Points, in no order, along strands that fork and pass close to each other.
Points whose rows are less than 111 apart are linked; no others are. Some points are linked to none.
J_79: [ 21  34 -25 -14 -16   4 -13   4 -15  33   3  12  30 -14  19  19  28  39
  -8   8  -5  23 -14 -24 -17 -11  23  19  -6   2 -20  31  10   7  30  -6
  19  26  39   8  52 -35   5  34  24]
J_51: [-20 -15  18  15  42  -4   3  44  46 -37  25  33  -9 -13  11  31   1 -51
 -43  13   8  -7  36  24 -11 -51   1  10  39  14  39 -14 -37 -32 -13  18
 -25 -19 -25 -19   4  21 -29 -14  20]
J_563: [ -6 -19   0   8  -3  33 -21  -3  34 -26  23  -5 -47  20   7 -31   9 -19
 -21  26  -6 -26   2   8  42 -14   4  34  27 -29 -29   3  -5 -41  11  22
   9 -15   2 -17  20   7 -12   6  -1]
J_226: [ 37 -11   1 -37 -13  10  14   2 -43  24   0  36  -1 -51   1   0  15  25
  19   0  19   3 -39  -6 -42 -18  27   4  -3 -32  15  25  15  20  21  45
  29   0   3   8  13 -15  16   5  23]
J_844: [-34  42 -28  17  19 -28  53 -13   0  35 -28 -10  61  -4  -9  41  29   3
  52  33  -9  16  18 -28  40  16  17 -10 -24  36   0 -27 -18  14 -42   0
   6   3  24   2  -9 -38   8   8 -21]
J_871: [ 11 -16  -9 -14 -31 -40  23   4 -29   4  -1 -40  16  33   0  -7 -38  31
  79 -19  41  -9  14   7 -18   1  -9  -6 -43  19  16 -39   3  11 -28  17
 -20  12  -9  20 -70 -17  17   2 -44]
J_600: [-27   4   6  50  47  -4   6  30  20 -25   5  14  31 -12 -11  19  -4 -48
 -59 -25  -9  17  49  26  -7 -11  13   0   4  36  46 -13 -33   6 -45 -17
  -9 -27 -19  -2  -7   5 -19  -9   0]
J_895: [  2  -3  43 -30 -20  19 -25  18  57  -8   3  10 -41  11  12  30 -14 -12
 -29  -9 -29  32 -20 -24  -6 -18 -32   4  40 -21  26 -20 -18 -19  17  -9
 -57  16 -24   8 -31  32 -15  18  48]
J_301: [ 17  32  27 -17 -59 -39   1  12  20 -29  -5 -42  25  11 -28 -16 -53  13
   3  -9  13  58   6 -34 -60 -41 -22  -5 -17  51  20 -62 -23 -28  22 -37
  -7  20   3 -11 -40  -7   6 -16   4]
J_638: [-35  20 -16  48  10   8   9  -3  11  13  21 -14  22  -3 -23  12  40 -17
 -82   4 -31  15  18  21  31  29  11  37  12   0  10  11 -23  -5  -3   7
  -1 -13 -17 -31  18 -15   0  10  42]
J_770: [ -9 -31   0  13  24 -18  -2  -9 -16 -12 -12 -11   6  20  -5 -15 -18  -6
  34 -13  17 -40  21   1  -5   6  -1 -17 -26  14   6 -16  13  48 -37   9
  -1 -13  -6  22 -49  18 -16 -14 -55]
J_883: [-19  -7 -14  29  27   5  -6 -22   8  -2   0 -17  15  17  -6 -33   2 -23
   3   8  -1 -19  23  14  38  11  -1 -13 -11  16 -27  -6   0  13 -21 -16
  31 -28  13  19  -4  12   1  -9 -50]
J_910: [ 21 -36  24   5 -13   4   5 -18  -5   2 -18  42 -29 -32   8  14  11   9
 -33 -26 -16 -18 -54   6 -23  44 -12 -28  28 -26  30  -1  27  34  18 -14
 -22  -7 -48 -20   7  19 -19 -18  48]
J_321: [  1  20  31 -27 -19  24 -32  19  59 -21   2  -1 -14  41 -15  28 -31 -26
 -25 -22 -17  44  10 -44  -3 -48 -37   3  32  -2  12 -32 -21 -35  21 -43
 -47  22 -19  -1 -26  28 -30  22  32]
J_144: [-61  32 -10  37  28 -35  31  22   1  15  21 -28  43 -11 -41  41  28 -27
 -61  -7   1  46  29  36   3  32  12  19  -3  26  39 -10 -32  -8 -32  13
  -5  11  -1 -27   2 -26  18   6  23]
J_340: [  1   0  17  16  17  -3  44 -32 -23  43 -32  53 -11 -15   6  29  -8  12
  31 -26 -46 -61 -57  15 -28  41  -6 -52   6  13   9  21   6  27  -5 -13
  20 -20  18 -12  20  -2  -9 -40  10]
J_423: [-20 -14  12   9  13 -18  28 -13 -27   5  -2  10  -2 -23 -20   7  28 -13
 -31  12  -2 -16 -13   3  -8  53   3 -14 -11 -28  20  -3  -2  34  -2  44
   8 -26 -18 -22 -13   3  19 -34   4]
J_4: [  6  53 -22  -9  29  25  33 -29 -27  39 -35  31   0  -9   3  29  15  40
  71  16 -41  -4 -32 -29  15  63   7 -24 -17   8  -8   7 -11   8  21 -18
  11  17  18  25   4 -12   4   4  -7]
J_962: [-13 -24   8   4   6 -29  -4  13 -21 -45  11 -32 -10  -4 -15  14 -31  -8
 -13 -36  22  24  41  33 -34   9 -13  -6 -11   2  70 -25 -28  -7 -36  17
 -46  10 -48  -9 -32  14   4  -5  10]
J_497: [ 23 -25  25   9 -11   2  19 -38 -18  24 -33  36 -27 -12   0  20  20  12
 -24 -40 -37 -16 -72  23  -2  70 -19 -43  49 -14  28  13  42  37  16 -43
 -14 -22 -17  -2  13  11 -16 -23  51]
J_140: [ 26  19  18 -40   0  23  22 -19 -13  40 -24  21 -31   5   6  18  -6  24
  47   6 -55 -17 -64  -7 -20  62 -13 -41  22 -16   0   5  17  13  32   0
  -1  13  25  46 -10   7  17 -13  -8]
J_508: [-14 -25 -14  32  39  -5 -25   2   9 -14  -9  -8  36  22   1 -33  -5 -41
   0 -10  12 -18  32  11  38 -16  -9  -2  -2  24 -10  -3  17  32 -35 -23
  26 -16  14  11 -14  19 -20   0 -63]
J_810: [ -5 -29  18 -10   0 -43   7  15 -26 -21  -2 -33   4 -20 -18  10 -16  10
  -2 -25  20  32  14  15 -46  10 -14   2 -22 -11  60 -14 -18  14 -19  33
 -27  19 -37 -14 -34  10  14  -9   4]
J_431: [  6 -30 -15   4 -19 -20  13   4 -29  -4  -3 -28   6  30  -9 -11 -26  17
  68 -23  40 -27  26   2   5   1  -8  -4 -40  14  -5 -19  19  35 -37  17
  -9   0 -10  31 -56   2  14  -1 -60]
J_376: [-30  32   3  15  -4  35 -26 -26  60  19  11 -23 -22  34  -5 -15  -2 -41
 -27   3 -41  -1   1 -11  60   4 -11  25  51  -9 -52  -7  -7 -37  36 -19
   8  -8  26  -4  24   4   1  15   8]
J_979: [-25   8   2  30  27  -7  31 -16   2  19 -17   1  14 -10  -5   6  10 -19
 -10  13 -19  -8  -1   0  -6  33  10 -22 -21   5   8  -8 -12  33 -24  19
   3 -22  -4  -7 -15   3  13 -14 -12]
J_568: [-16 -12   5  25  28   3 -17   6  23 -31 -13  -3   8  15  13 -22 -28 -53
  -2  -8   6 -21  39  10   9 -20 -27 -15   7  30   8 -20  -8  -3 -35 -25
  -1 -29 -13  15 -30  35 -29 -15 -50]
J_794: [ 45  24 -12 -34  -8  10  18  -1 -38  15 -14  -9   2   8   5  -9 -22  50
  60   7   5   0 -12 -36 -19  13  12 -11 -42  -4  -7   0   4  -4  11  10
   3  16   8  31 -30 -14  19   2 -25]
J_938: [-29  15  -5  32  10  14  -3  -9   0  -4  18 -33  -5  13 -29   5  19  -8
 -73   1 -27  30   8   5  22  34  -6  37  12  -7  31   0 -32 -14   0  -6
 -22  -1 -32 -20  11   9  -9  12  41]
J_587: [-16  44 -19   9   2 -42  32  23   2  46   0 -14  59 -24  -1  43  44  13
   5  27   1  38  11 -18   9 -17  28  12 -27  34 -15   3  -2  -1 -18  12
   5  27  39 -27  21 -56  18  19  13]
J_491: [ 20  14  24 -15 -40 -10 -12  15  29 -33  -3 -38  14  17 -15 -24 -41   1
 -13   0  16  36  16 -32 -22 -48 -24   4  -8  21 -12 -38 -15 -34  14 -38
 -12  19  -2  -4 -23   3   5  -2 -12]
J_747: [ 11  50 -31  -6 -10 -31  17   9 -15  30   9 -28  39  -9   1  24  51  54
  -3  20  -1  48  -2 -17 -11 -11  21  24 -15   4  -2  12   2   9  11  13
   5  38  25 -14  40 -41  17  24  40]
J_888: [  7  -8 -36  -8  -9   3 -10  -3 -58  -3  28  -4  -2   1   6 -12  43  32
  17  18  30   7   7  12  -9 -10  32  24 -18 -25 -16  40  12  29  24  39
  28  -1   0   5  25 -21   8  14  13]
J_986: [ -8  38 -15 -16 -18   8  -8  -5  12  46  -5  21   3  -8  10  23  45  17
 -26  10 -26  27 -36 -19   1  23  13  22  28 -14 -22  12  18  10  29  -5
   0  16  45   4  45 -30  17  28  38]
J_481: [  8 -24  20 -23  -8  -3 -21  32  40 -40  33 -13   0   4  -1  -8 -28 -18
 -15  24  37  23  27  12   8 -73  -1  34   9  11  -2 -15  10 -63  -5  23
  -6  17   5 -24   9 -10 -20   2  12]
J_411: [ 37 -16  27 -48 -33  10   2 -12 -19  35 -14  52 -22 -41   9   9   6  21
   8 -20  -8   1 -74  -5 -34  16  -1 -14  32 -52  25  10  43  23  42  12
   4   9   0  19  -5   8   2  -3  54]
J_821: [-35 -15  10  39  37   3   9  27  27 -28   9  36  10 -23   3  23  17 -55
 -69  -6  -7  -7  33  32   7 -13  14  -3  12  23  34 -13 -33  -6 -26  -6
 -11 -38 -27 -21  10  16 -21 -18  11]
J_955: [-28  31 -31  22   6   8   4 -32  17  38  11  25   2   0  11 -11  45 -15
  -6  17 -42  -7 -10   6  29  28  19   7  27  -4 -50  26   2  -2  16 -10
  19 -14  38   7  60 -30  22  10  -1]
J_270: [ 19   5 -36  -2  36   4  18  -8 -31  17  -9  33  37  -5  16  12  20  29
  70  18  24  -8   1 -18  -4  -7  28   0 -23  25 -21  17  14  30  10  16
  40   4  37  16   7 -25  -2   0 -22]
J_269: [  7  52 -36  16  31  12  25 -38 -26  28 -38  -6  23   0   3   6   9  35
  64  14 -23  -3   3 -35  15  52  16 -24 -34  29 -14   4 -12  22 -11 -16
  16   0  17  18  -4 -11  -1  -4 -28]
J_947: [  6 -64  -3   4 -12 -37 -19  56  21 -54  27 -12  24  32  -6 -28 -37 -21
   9   2  59  14  39  18  10 -58 -22  22   6  36  -1 -28  26 -21 -25  -1
 -26  16 -14   4 -22   1 -15   5 -26]
J_302: [  3 -43   6  -6   2 -17 -20  40  37 -61  27  -9  11  26   4  -1 -30 -26
  -4   2  49  20  51  23   0 -62 -19  17  11  39  12 -33  -5 -50 -24  -3
 -27   6 -14 -11 -20  14 -25  -2 -13]
J_708: [ 29 -31  32 -34 -30   1   4  -9 -14  16 -25  56 -27 -49   2  15   0  18
  -6 -32 -16  -7 -70   9 -36  22 -14 -27  35 -36  36  -3  44  36  21   3
 -22   4 -40  -2  -5  30 -17 -14  59]
J_514: [ 26 -22 -11  -7 -52  32 -20  12 -16 -17  21 -15 -48  26 -10 -10   0  32
  -6  -7  11  -2  -4  12  22  -1  -6  27 -16 -55  -3  33  -3 -27  12   9
 -36  10 -36 -20   7  -1  25  30  35]
J_610: [ -4  11  11   3   9  14   6 -20   6  21 -23   2 -16  -3   5 -10  -1   3
  -7  11 -23  -9 -23  -4  -6  37   0 -27   0  -6  -3   1  -5   9  -2  -7
   5 -22   3  15  17   0  12  -8 -13]
J_457: [ 23 -13   5 -34 -27   6 -35  31  33 -31  40 -15 -12   5  19 -16 -15   3
 -17  21  23  20  12   1  -4 -74   9  39   0  -7 -17   7  15 -47   1  19
   7  26  14 -19  27 -24  -8   6  18]
J_217: [  0 -33  11  -1  18 -20  14  -6 -13  -5 -15   9   9 -10   6  -1 -16  -1
  37  -9  12 -37  -1   4 -35  -2   6 -24 -36   7  14  -3  13  45 -31  36
   0 -18  -2  12 -32  21 -17 -29 -25]
J_832: [  8 -46  -1 -24  16 -19  27   7 -28  11 -10  22  19 -25   1  10  -6  11
  51  -3  29 -16 -13  11 -32 -22  14  -5 -16  -3  23   3  22  48  -9  63
  24  -5  11  17 -32  -8   9 -26 -15]
J_296: [ 16 -27  -4 -14 -15  35 -17 -23 -31  -9   8  24 -59   8  16 -19  26  27
   4 -21  -7 -39 -25  20  26  24   6  -8  30 -38 -23  20  20  -2  44 -39
  11  -2 -13  17  37  16   0   3  -1]
J_142: [ -4  40  24   7  -3  30 -23   7  56 -15  -6 -15 -18  28 -15  15 -36 -36
 -33 -11 -19  16  16 -30  12 -24 -39   6  28   8  -8 -28 -33 -33  11 -48
 -20  -2  -6   8 -17  29 -23  14   2]
J_919: [ 22   1  -1 -27 -40 -22   9   5 -31  -4  -5 -52  -3  20 -14 -17 -42  42
  42 -12  39  29   5  -7 -20   0  -7 -10 -50   3   7 -16 -16 -14  -7   8
 -28  32 -13  17 -41 -16  32  10 -15]
J_572: [-16  25 -34  13  25   2   8 -38  -8  24  11  29  -3  -2  13  -8  49  -2
  33  37 -26 -10 -11  16  25  33  27 -12  22   7 -52  17   3  -6  28   4
  34 -21  35  20  56 -21  14   0 -18]
J_435: [-30  49  -9   5 -11  19 -15 -13  56  26  20 -19   4  24  -8  -2   2 -28
 -29  43 -18  10   3 -16  39   4   2  24  38  -4 -56 -11  -9 -42  11  15
  15  -4  31  -4  12 -20  14  17   7]
J_865: [  5  -5 -22   1 -41  33 -44   3 -10 -17  26 -27 -38  27   2 -14   8  31
 -21 -12   7   4  11   1  27  -7  -5  31  -9 -33 -12  36   4 -16  13 -20
 -20  16 -17  -9  24   6  -4  28  44]
J_536: [ -4  -3  21  13  25  -5  -5  11  31  11  -4  36  18 -23  23  -2   8 -20
 -22  21  -1  -3  -9  -5  -4 -25   9 -12   5  11 -29   8   9  -7 -14   3
  18 -18  35  -6  27 -20  11  -4 -16]
J_929: [ 18 -24 -10 -27 -28  -6 -27  23  -3 -22  45 -10  -5   5  10 -17   7  16
  -5  22  39   4  13  26   0 -57  16  44  -8 -25  -7  26  26  -9   4  42
  11  18   7 -15  30 -30   4  12  19]
J_282: [-11 -30   2   3  -6 -10  -9  15  -4 -50  13 -14 -25  19  -2  -3 -37 -17
   6 -31  23  -3  43  22  -8 -14 -22  -9 -13   1  37  -5 -32 -22 -42  -9
 -51  -4 -59  -9 -38  24  -7  -5  -9]
J_867: [-28 -30  30   8  22 -19   2   2   8  -6 -20  24   0  -6  24  -2 -22 -33
   8  -2 -10 -40   8  19 -40  -2 -13 -40  -7   6  26   0   7  37 -22  22
  -5 -33 -14 -12 -20  30 -24 -36 -27]
J_921: [-47  37 -28  43   8 -25   0   7   8  20  29 -52  39   0 -29  28  38 -10
 -57  16   1  36  32  31  15  20  13  35  -5  14  15  -2 -19  -9 -18  21
   7   9   2 -28  19 -25  10   7  39]
J_643: [ -5   0 -13  20  21 -21   7   3   5  10  -3 -26  51   5  -1  -1  10   2
   2  12  26  19  14 -15   3  -7   8   4 -19  40  -5 -19  15  15 -25  14
  12   2  24   7  -2 -21   3   7 -33]
J_69: [ 32  19  -5 -23 -24   8 -14   7 -23 -17 -11  -5 -10  26   4 -39 -36  11
  53   8  21  -9  -2 -20  17 -14 -10 -10 -24 -11 -53  19  13 -25  22 -34
  13  -3  32  29 -16  11  21   2 -63]
J_660: [ 38  31 -16 -20   5   2  15  -7 -27  17 -13  -2  34 -13  17  -3   9  44
  48  17  12  10  -6 -44 -19 -17  17   1 -30  18 -23   6   9   0  27   6
  24  14  35  21   3 -27   9   8 -16]
J_34: [-12  -6  34 -11   8   9  -9  38  52 -22  18   1 -28   1   8  18 -27 -29
 -35  20   3  11  25  -3 -17 -40 -12   4  26  -3  24 -22 -36 -52 -13  16
 -28   2 -25  -9  -5  22 -14  -1  19]
J_752: [ 40  37   9 -56  -1  31  28 -11 -38  33 -25  33 -27  12   4  21 -29  30
  78  -6 -41 -28 -58  -7 -29  48   2 -33  -2   7   5  14  26   2  44   4
  13  22  27  47 -23  14  10 -13 -18]
J_632: [  5 -14  -7   7  -6  46 -35 -23   5  -2  -1  -3 -40  10  13 -21  29   0
 -17 -20 -23 -25 -17  11  47  16  -6  10  51 -23 -27  19  10 -10  38 -55
  18   1  19   2  52  15  -9   4  13]
J_579: [  0   5 -24  -2  21  20  15 -32 -33   9   2  32 -13   0   9   0  30  16
  38  13  -5 -19 -18   9   4  38  24 -16   8  -8 -40  29   6  11  36   2
  46 -20  25  29  36  -7  10  -9 -22]
J_709: [ -4 -36 -11  19   1  13 -17  11  10 -43  13 -20 -28  24   2 -15 -22 -16
  -8 -13  13 -11  45  16  31 -17 -14  -6 -19  -8  15   2 -33 -27 -30 -11
 -25  -9 -37  -6 -18  36  -8   8  -7]
J_591: [ 12   0  -3   5 -15   4 -32  19  20 -37   9 -33  11  25  -6 -24 -26  -9
 -11  10  23  22  29 -20  19 -45 -12  22 -11  22 -33  -5   5 -35  -5 -33
   9  13  12  -9   5   9 -12   3 -25]
J_672: [ 23 -28   9  -8 -34  21  -9  -2 -18 -15  14   2 -56  -1  -8  -8  12  30
 -31  -4  -9   6 -22  -2   7  27  -3  20   4 -48  24  16   1   6   6   9
 -39   8 -49 -15  -4  15   6  14  44]
J_816: [ -2 -12  38 -28 -16  20 -17  22  49 -16  13   6 -34   4   4  13 -22 -16
 -36  11  -7  16  -6 -16 -11 -31 -19  14  32 -32  16 -17 -17 -46  12  23
 -27  17 -17  -3  -8  20  -3   6  33]
J_412: [-15  45 -23  26   8   3 -20 -19  20   0  -8 -47  44  14 -20 -39 -19 -36
  -2  14  10  15  34 -19  47  -9 -12   9   4  48 -42 -14  -6 -31  -5 -48
  34 -14  28   1 -13  11 -11   9 -45]
J_754: [ 34  -1   7 -42 -26  10  23  -7 -42  38   0  51 -14 -43  -2   2  23  31
   6   2   7  13 -61  -6 -40  12  21  10  19 -55  20  27  24  15  43  40
  25  17   4  19  -3 -15  21   6  41]
J_310: [-20  57 -33  16  27   0  31 -46  -9  34 -30 -35  28   7 -14  19  13   5
  64  28 -23  14  16 -29  34  51  10 -22 -34  25   0 -22 -21  20 -31 -11
   3   4  -5  11 -14 -15  -1  -2 -26]
J_267: [ 11 -14  15  -3   1  18 -10 -13 -21 -15 -13  -2 -32   4  18 -18 -12   0
   1 -13  -8 -32  -9  -3  -9  10  -2 -26 -15 -17  -9  14   0  16  -1  -6
   3 -14 -19   8  -8  24  -3  -9 -19]
J_114: [-27 -19  -7   5  15 -49  -3  34   2  -3  35 -34  46 -18 -13  27  22   0
 -24   1  36  34  30  36  -7 -21  27  26  -6  16  11 -15  18   8 -13  54
   8  20  21 -19  19 -31   7  11   3]
J_475: [ 21  -2 -20 -12 -18   3 -35  11  -8 -24  -3 -17   5  26   5 -44 -21   7
  27  21  35  -3  13 -19  30 -44 -17   8 -12  -3 -55  14   9 -31  -1 -21
  19  -4  27  10  -7  10   8  10 -49]
J_732: [-42  25  13  38  37 -33  26  30   7   0  -4  -2  37 -25 -21  36   7 -35
 -64 -23 -10  30  35  22 -19  20  -1   0  -1  20  45 -10 -41  -1 -42   4
 -16 -17 -10 -12 -13  -7  10  -9   8]
J_678: [  6  28   2 -19  10  11  45 -22  -6  50 -29  35  -3 -17  10  29  10  25
  48  19 -44  -7 -54 -20 -13  60  -2 -33   4  -8  -2   3   6  11  10   8
   1  12  25  27   5 -13  19  -6   4]
J_687: [-22  18 -18   4  -6  11 -16 -10  30  14  27 -16 -29  21   8 -23  19 -18
 -16  52  -6  -9   2  -1  26   1   8  30  31 -23 -41  -5   2 -36   8  42
  17 -16  17  -1  15 -22  16   9   6]
J_385: [  3 -62   2  -6   1 -43 -15  37   3 -28  29 -13  30  13  -9 -19  -7  -3
  12  -6  54   4  19  18  -3 -53   1  27 -15  24  -1 -19  43  14 -16  30
  -5  23   6  10  -9 -25  -3  16 -35]
J_346: [-33 -17 -12   8  10 -38   0  16  -9   1  39 -12  31 -25 -13  32  62   3
 -31   0  38  14  11  33  -9 -13  37  32 -11  -3   5   5  17  38  -9  56
  19  12  24 -31  31 -30  17  -4  22]
J_384: [ -5  55  15  14 -13  13 -27 -14  40 -16 -25 -28   0  24 -11 -13 -57 -41
 -10 -14 -15  -4  27 -28  11 -11 -43  -5  22  22 -21 -25 -33 -33   8 -72
   4 -11 -12   3 -31  36 -15  -3 -38]
J_437: [-12   9  -3  26  13  42 -30 -12  49   7   9  -2 -16  11   9 -19  11 -32
 -46 -10 -36 -15   0   0  50  -6  -4  19  37   7 -29   7  -4 -18  22 -39
  12  -4  20 -12  46   5 -13  10  14]
J_210: [  4  -7  29  16  -6 -16  42 -36 -27  44 -28  59 -18 -23   2  37   5  14
   6 -38 -43 -38 -70  14 -29  56 -14 -46  39   1  13  13  29  33  16 -28
  -2 -16  19  -6  16  -1  -2 -35  32]
J_19: [  6  25 -11   7 -18  26 -38   8  30 -14  11 -40  -6  33 -17 -21 -20  -7
 -32   5  -6   6  16 -25  29 -25 -12  26   4  -1 -35  -3  -5 -34   6 -28
  -2  11  19 -11  19   9 -14  26   0]
J_35: [ 11  22  19  -1  25 -11  32 -17 -13  43 -43  33   1 -14   9  19 -20  26
  41 -14 -40 -43 -27  -9 -43  42  -6 -44 -20  13  24   8  -1  40 -18  -3
  -1 -14  14  -8 -17   4 -13 -38   1]
J_761: [ 12   1   7  -6 -16  36 -40   0  17 -20  10 -18 -34  13  10 -16  -4   6
 -29 -16  -7   1   3 -21  35 -19 -15  17   2 -15 -23  12  -5 -23  14 -52
 -16  18  -6  -5  20  21 -20  35  21]
J_121: [ -3 -24  31  -8   5  10  -1 -11   6 -17  -8  44 -30 -25  16  13   7 -11
 -45 -19 -20  -9 -30  11 -18  19 -17 -17  36 -11  44   4 -11  17   7 -32
 -45   4 -75 -22   0  44 -36 -18  55]
J_103: [ 19   2 -34   7  34  12   2 -22 -56  -2   3  33   5   6  13  -8  27  30
  59   5  29 -19  -6  13   1   7  34   1 -13   9 -39  45  11  24  41  -2
  56  -5  31  28  21  -1  -7  15 -36]
J_765: [ 27 -20  -4 -31   7 -10  22  10 -30  13   0  22  19 -47   7   0   2  17
  33   6  28   3 -15   2 -28 -32  26   6 -21 -13  16  12  21  22  10  54
  25  15   9  14  -7 -24  15 -12  -2]
J_195: [ -2 -45 -16  18  -6  28 -18  11 -10 -49  16  -4 -35  16  -2 -27   3  -7
 -12  -4  27 -40  26  16  48 -13   1   6 -23 -24 -13  22 -15  -9 -12  -4
 -12 -16 -35 -17   5  25  -8   2   0]
J_515: [-43  38 -16  21  18 -38  47   3 -10  42 -10  -9  55 -24  -5  46  39  -3
  15  23 -12  34   7 -19  30  10  21   1 -29  32 -10  -4 -15   7 -40   4
   1   9  19 -18   8 -34  20  19   6]
J_43: [-28 -22  26  26  29  -5  -3  -5  14 -25 -16  14  -2  11   9 -10 -14 -39
 -16  -8 -20 -44  29  21 -11  16  -7 -35  -3   7  30 -11 -13  27 -30  -6
  -1 -36 -17   0 -28  31 -23 -26 -31]
J_967: [  7 -18  15  -7 -13  -3  12  -7 -18   0   1  11 -18 -27 -15   3  25  12
 -46  10  -2   0 -26   2  -7  40  -3  16   9 -53  25   7   4  20  14  24
   1  -8 -44 -25   3  -5  15  -8  26]
J_548: [ 29 -22   5 -18 -22  37 -14  -8 -32 -12 -10  18 -49   0  13 -17  -2  20
  10 -25  -1 -30 -31  10  -4  13   6 -16  -3 -32  -7  18  14   9  18 -22
  -2  -6 -28   6  11  23   0   0  -3]
J_953: [ -4 -39  -7  20  -4  32 -15 -12   0 -28  17   1 -49  18  -4 -24  11 -11
 -22  14  -2 -36   6  14  40   8   9   9   7 -33 -11   7 -12 -18  15   7
   3 -27 -20 -22   7   8  -6   1   6]
J_90: [ 34   0  16 -27 -47 -41  13   9 -15 -18 -11 -46  30  -5  -3 -30 -52  32
  39 -22  24  40   7 -15 -50 -32 -12  -2 -36  29  23 -44  -9 -13  17 -15
 -15  27  -3   2 -35 -19  17   1   3]
J_287: [ 12 -18 -21 -31 -32   4 -16  13 -39  -9  42 -12 -19  -5  -3 -16  27  39
  -6   8  32   4   2  19  -5 -25  19  38 -14 -41  -1  28  11   6  15  45
  15   2 -12 -12  17 -27  18  12  35]
J_781: [ -8  40  -5  26   7  12 -25 -18  21  -7 -21 -39  11  16  -5 -38 -42 -42
 -14  -6  -7  -4  33 -15  37  -8 -27  -4   8  29 -17 -13 -32 -30 -10 -58
  22 -13   5  -1 -15  32 -13  -2 -52]
J_847: [  8 -24  27 -20 -19   6 -12  -4 -18 -15 -18  22 -48  -7   7  -5 -17   2
  -7 -33 -27 -26 -21   2 -33  31 -29 -36   2 -17  42  20   1  18  -8 -39
 -54   5 -73  -9 -25  53 -31 -11  37]
J_178: [-11 -54  11 -10  11 -42 -10  40  18 -24  32 -16  30 -12 -10  11  -2  -9
 -15  -7  47  22  24  31 -12 -48  12  27   5  12  16 -29  32  10  -8  45
  -1  19  10   1   0 -26  -5  -1 -12]
J_118: [  8 -14  34 -23  -4 -26   9  20  25   7  -9  29  18 -66  20  16  -7 -10
 -20  -3  10   8 -10   5 -49 -54  -1  -8  -2 -24  31   9  15   5  -8  38
  -5   6 -13 -17  11   7   4 -18  13]
J_186: [ -8  13  -6  11  -8  10  -9 -23  20  38   0  34 -15  -1  11   0  40 -13
 -29  -6 -32  -3 -26   4  11  19  12   3  41  -9 -39  20  15  -1  26 -26
   7  -4  45  -1  59 -30  15  18  27]
J_763: [ 36   3  -7 -29 -12  19   4   9 -37  -5 -18   1 -18  16  17 -21 -27  25
  63  -6   8 -25 -13  -5 -17   3   6 -18 -29 -11 -29  25  18  -3  13  -3
   7  -3   7  39 -25  11  18   5 -54]
J_65: [  5   6  16  14  31 -21  33   0  -9  45 -41  39  28 -31  15  32 -17  10
  20 -20 -21 -21 -12 -20 -46  14  -1 -39 -28  23  29  18 -10  40 -25   9
   0 -13  17 -19 -11  -8  -3 -22   5]
J_926: [-27  36 -41  25  16   1   4 -33   8  15 -17 -28  46  10 -13 -35  -3 -28
  24  26  -1  -1  22 -14  44  11   1 -10   2  36 -50 -20  -6  -1 -13 -27
  29 -13  24  15 -10   5  -1   1 -50]

A fork is a point with three links. Follow the links from the first point to the second and name the forks in between, in order.
J_821 / J_770 => J_217
J_986 / J_761 => J_591
J_340 / J_43 => J_910, J_217
J_508 / J_672 => J_217, J_591
J_270 / J_754 => J_591, J_217

A fork is a point with three links, a tip a point with one. Leave the first point through the second and follow the links. Name the first fork or tip that comes.
J_548 / J_296 => J_810
J_270 / J_660 => J_591
J_321 / J_142 => J_217
J_34 / J_51 => J_938
J_888 / J_287 => J_346
J_986 / J_79 => J_752
J_385 / J_947 => J_888

Name the points in between on the shortest way along the links from the first point to the second, in order.
J_103 / J_301 => J_270, J_660, J_794, J_763, J_69, J_475, J_591, J_491
J_563 / J_548 => J_687, J_435, J_376, J_437, J_632, J_296
J_515 / J_591 => J_587, J_747, J_79, J_986, J_186, J_955, J_572, J_579, J_103, J_270, J_660, J_794, J_763, J_69, J_475
J_65 / J_926 => J_35, J_340, J_210, J_497, J_910, J_708, J_411, J_754, J_226, J_765, J_832, J_217, J_867, J_43, J_568, J_508, J_883
J_962 / J_423 => J_282, J_709, J_195, J_953, J_563, J_687, J_435, J_376, J_437, J_632, J_296, J_548, J_267, J_610, J_979
J_832 / J_761 => J_217, J_770, J_431, J_871, J_919, J_90, J_301, J_491, J_591, J_19
